The views of a scene show one set of named points, each view turned or mirrored, shifted and resized as a whole, with a little noise and some points left out.

Scene 1
View 1
j_308: [ -8   7   7  -1 -15  -6   5  10  -8  -3   9]
j_358: [ -5  -1  12 -11 -13  -8  -2   4  -8   3   3]
j_292: [ -1  16  11   6 -15 -14   8   4   4   3  18]
j_566: [ 10   8   2 -25  -5  -4 -14  -4   5   2  -2]
j_289: [  1   5   5  -8 -11  -9  -5  14 -11  -3   2]
j_909: [ 5 20  1 -7 -8 -6 -3 -6 13  1 12]
j_93: [ -7  10 -25 -29   0  32  -5  24 -31 -26 -12]
j_297: [-22  -1   6 -15 -13   8   6   8 -15  -7   4]
j_313: [-19   9  -4 -10 -11  15   9  16 -18 -14   5]
j_378: [ -4   2  16  -8 -16 -17   1  -1   4   7   9]
j_138: [ -2  20 -15 -12  -6  15  -1  20 -18 -16   0]
j_975: [ 3  9  3 -8 -9 -6 -3  8 -5 -2  5]
j_243: [-10  -2   6 -18 -13   1  -1   5 -10  -3  -2]
j_257: [ -8   4   8   4 -15  -5   7  26 -26  -8   8]
j_611: [-20  -8  12 -17 -16   5   7   7 -14  -3   2]
j_384: [ -5  -3  22   1 -16 -21   3   6  -3   8  10]
View 2
j_611: [ 4  6  4 10 -9  8  2 12  4  4  5]
j_297: [  4   7  -2  14 -10   8   2  13   7   2   0]
j_292: [-11   6 -16   1  11   4  -9   5   7   0  -3]
j_313: [  5   9  -1  26 -17   5   2  16  15  -2 -13]
j_358: [-2  5 -6  6  0  1  3  7  1  0  7]
j_909: [-13   6  -6   6  12  -9   1   4   8  -7  -7]
j_378: [-8  4 -5 -1  9  2 -1  6  2  0  5]
j_243: [ 0  6  0 13 -7  1  6  9  3  0  4]
j_384: [ -6   4 -11  -4   7   8  -4   5   0   5  10]
j_566: [ -7   6  -2   7   4 -15  10   3   2  -9   3]
j_257: [  6   7 -24  10 -10   9  -6  13   4   3   3]
View 3
j_93: [ -3   9  -1 -14   9  10  30 -23   7 -30  33]
j_297: [ 1  1  0  2  1  6 30 -3 -1 -3  5]
j_138: [ 12   7   6  -5   0  -4  26 -12   8 -20  24]
j_257: [  2   5  11   2 -11 -11  23  -8   6 -13  -6]
j_566: [ 24  -8   3   3   8  -2   9  -4 -19  -2  19]
j_308: [12  1  7  5 -7 -8 25  2 -1 -1  1]
j_313: [ 2  7  2 -2 -3  2 35 -6  7 -9 13]
j_289: [12 -1  7  2 -4 -8 14 -8 -6 -9  4]
j_358: [ 10  -4   4   5  -1  -3  16  -2 -11   1   2]
j_909: [32 -6  6  7 -2 -9 18  8 -8  4 19]
j_378: [ 17  -6   6  11  -2  -7  14   6 -12   9   0]
j_975: [17 -3  6  4 -2 -9 16 -4 -7 -6  9]
j_384: [ 12  -7   7  12  -8 -11  12   3 -13   6 -12]
j_292: [ 24  -2  10  11 -11 -17  18  10  -2   5   1]
j_243: [  8  -5  -2   4   6   8  19  -2 -15   4   8]
View 4
j_611: [ -8  -1  11  -1   7  -7 -23   1   3 -11  -4]
j_566: [-13  -8  11 -19  -2  10 -10  -1  -3  -2  20]
j_93: [ -5  -8  -3   4   7 -22 -18 -38  -5   1  19]
j_243: [-10  -5  10  -7   5  -4 -18  -3   0  -8   5]
j_308: [-19   2   9  -6   9   0  -5  -2  -2  -9  -5]
j_384: [-23   1  14 -15  11   3  -8  15  -3 -19  -6]
j_289: [-20  -4   8 -13  10  -3  -7  -2  -6 -11   6]
j_138: [-14  -4   1  -2   8  -8  -3 -27  -7  -1  11]
j_975: [-19  -3   8 -13   7   2  -5  -4  -6  -7   6]
j_358: [-15  -2  12 -13   6   1 -13   4  -2 -11   3]

In a view up to two points have been moved. Name them for each view, in the order of its rows, or write -.
view 1 -> -
view 2 -> j_313
view 3 -> j_243
view 4 -> -
